Points on a hilly landscape, in no order, each with its height.
A ball rolls from a point to the lowest of its 4 nearest points, and stops where none of them is lower. Distance is the straight distance between rows; heights are no part of it.
deve (h 3.85): [ 13  -3   1  20  24  19 -57 -14  15 -27 -12]
fik (h 2.51): [ 13   5 -10  18  15  -5 -36  -3   0  -5  -7]
gos (h 4.40): [  7 -12  30 -23  20   2   2 -14  16   1   8]
Mel (h 1.84): [ -8  -8   5 -14 -27   6  43  21 -15  18   0]
gak (h 3.19): [  7   6 -13   9   9  -4 -17   1  -3   8  -1]
tesi (h 1.25): [ -5  -4   9 -10 -16   9  29   3   4  10   2]
rika (h 4.13): [ 2 -2 -1 -4 -8  7  8  4  2 16 -5]
Kinil (h 1.87): [-11   6 -25   3 -19 -17  26  21 -15  10   3]
gamev (h 6.35): [ 8  0 -2  1 -4  9 -3 -3  5 10 -4]
Movo (h 2.21): [  0  -3  -3  -7 -14   4  20  14  -3  18  -2]
vol (h 3.62): [-14  -1 -16 -10 -32 -18  52  28 -34  13   5]
sosu (h 2.24): [-15 -11  31 -29  -3   2  39   5   1   8  14]
Gisip (h 2.17): [ -1  16 -25  28  -1 -15 -26  -3  -6  -6  -3]
Dibis (h 1.24): [  8   4   4   0   6  10 -17 -18  10  -7  -3]
Rasef (h 2.75): [  7   8 -19  32  15 -12 -43  -4  -2 -20  -8]
laku (h 2.73): [-10  13 -28  10 -18 -16   9  11  -7   9   1]
pog (h 2.90): [ 12   1   2   8  16  13 -39 -18   9 -17  -7]
Ter (h 1.45): [  6   8 -20  41  14 -13 -52  -7  -2 -27 -11]
Refat (h 2.66): [  5  11 -17  12   4 -11 -13   2  -5   7  -1]
rafak (h 6.70): [  0  -3  11 -12   1   4  12 -13  15   0   5]
marel (h 4.70): [ -3 -11  37 -29   9   5  24  -2  12  11  12]
Bula (h 2.23): [ 10  -5  18 -14  30   4 -19 -25  20 -16   4]
ged (h 1.11): [-14  -7  23 -20 -11   1  43   3   3   5  12]
tob (h 4.71): [  8   3  -9   5   4   2 -14   2   1  12  -8]
sosi (h 2.76): [ -6  16 -30  21 -14 -14  -5   6  -9   3  -1]
nevef (h 3.23): [ -1  11 -21  11  -1 -15  -3   9  -4   8   0]
Pakag (h 3.41): [-14   3 -25   0 -31 -16  40  24 -26  10   2]
vovom (h 2.22): [  8   0   5   0  23  13 -35 -24  15 -27  -2]
tasi (h 1.82): [-13   2 -21  -1 -21 -14  30  23 -18  13   3]
fegu (h 1.90): [-12  -4  15 -17 -27   9  43  11  -7  10   5]
Bet (h 2.78): [  6  -5   8  10  34  16 -52 -26  23 -38  -3]
fovos (h 3.38): [ 14   0  -4  23  22   7 -51  -4   3 -15 -12]
tuda (h 1.22): [  5  -3  14 -14  17   3  -9 -24  17 -12   3]
das (h 3.26): [  5  14 -27  44  -2 -12 -44  -6  -5 -19 -10]
lam (h 5.41): [  4   0   4  -4   1   9  -6 -18  12  -4  -1]
Buvul (h 7.54): [  2   1   6  -7  -5  11   4 -10  11   2   1]
nogi (h 2.02): [ -7  -9   1 -13 -26  -4  47  31 -26  19   0]
kivo (h 6.10): [ -2  -6  22 -19   9  -2  11 -12  17   2  11]
pif (h 1.33): [  5  12 -17  20  10 -15 -26  -2  -5  -2  -4]
Sise (h 4.25): [ 12   1  -1   5   5  11 -22 -11   4   0  -6]
Fila (h 1.95): [-12  -7  13 -18 -33   9  50  17 -17  12   5]
buzot (h 2.79): [ -9  -5  17 -16  -7   5  31  -4   8   4   8]
goz (h 1.71): [-17  -8  28 -27 -15   3  49   8  -4   5  10]
gof (h 1.64): [ -6  -8  -2  -9 -20   0  36  21 -13  18  -1]
Tevu (h 3.01): [-15 -13  46 -35  -7   8  43  11  -4  15  15]
lup (h 3.16): [ 12   3 -11  34  26  -6 -54  -2   1 -22 -11]
pom (h 1.10): [  9  -8  16 -10  41   8 -37 -24  21 -29   1]
viv (h 3.35): [ 14   3  -4  12  16   9 -34  -9   3  -3 -10]
sosad (h 0.60): [ -5  -1 -16  -3 -13 -11  24  21 -12  19   1]

For each start below, name every point that the ball comes to, in order.
lam => Dibis, tuda
Sise => Dibis, tuda
Fila => gof, sosad
Mel => gof, sosad
kivo => buzot, ged
rafak => buzot, ged

Where does a ball stop that starts at each point below?
marel => ged
viv => pif
nevef => pif
sosi => pif

Call two points neighbours if one is among the 4 nearest of the other. Go from one point of each pair to the other, from neighbour to neighbour, staying as low as possible. Name the highest point that can't be avoided.
tesi, sosad => fegu
ged, pif => sosi
Ter, pif => Rasef
pom, pif => viv
tuda, pom => Bula
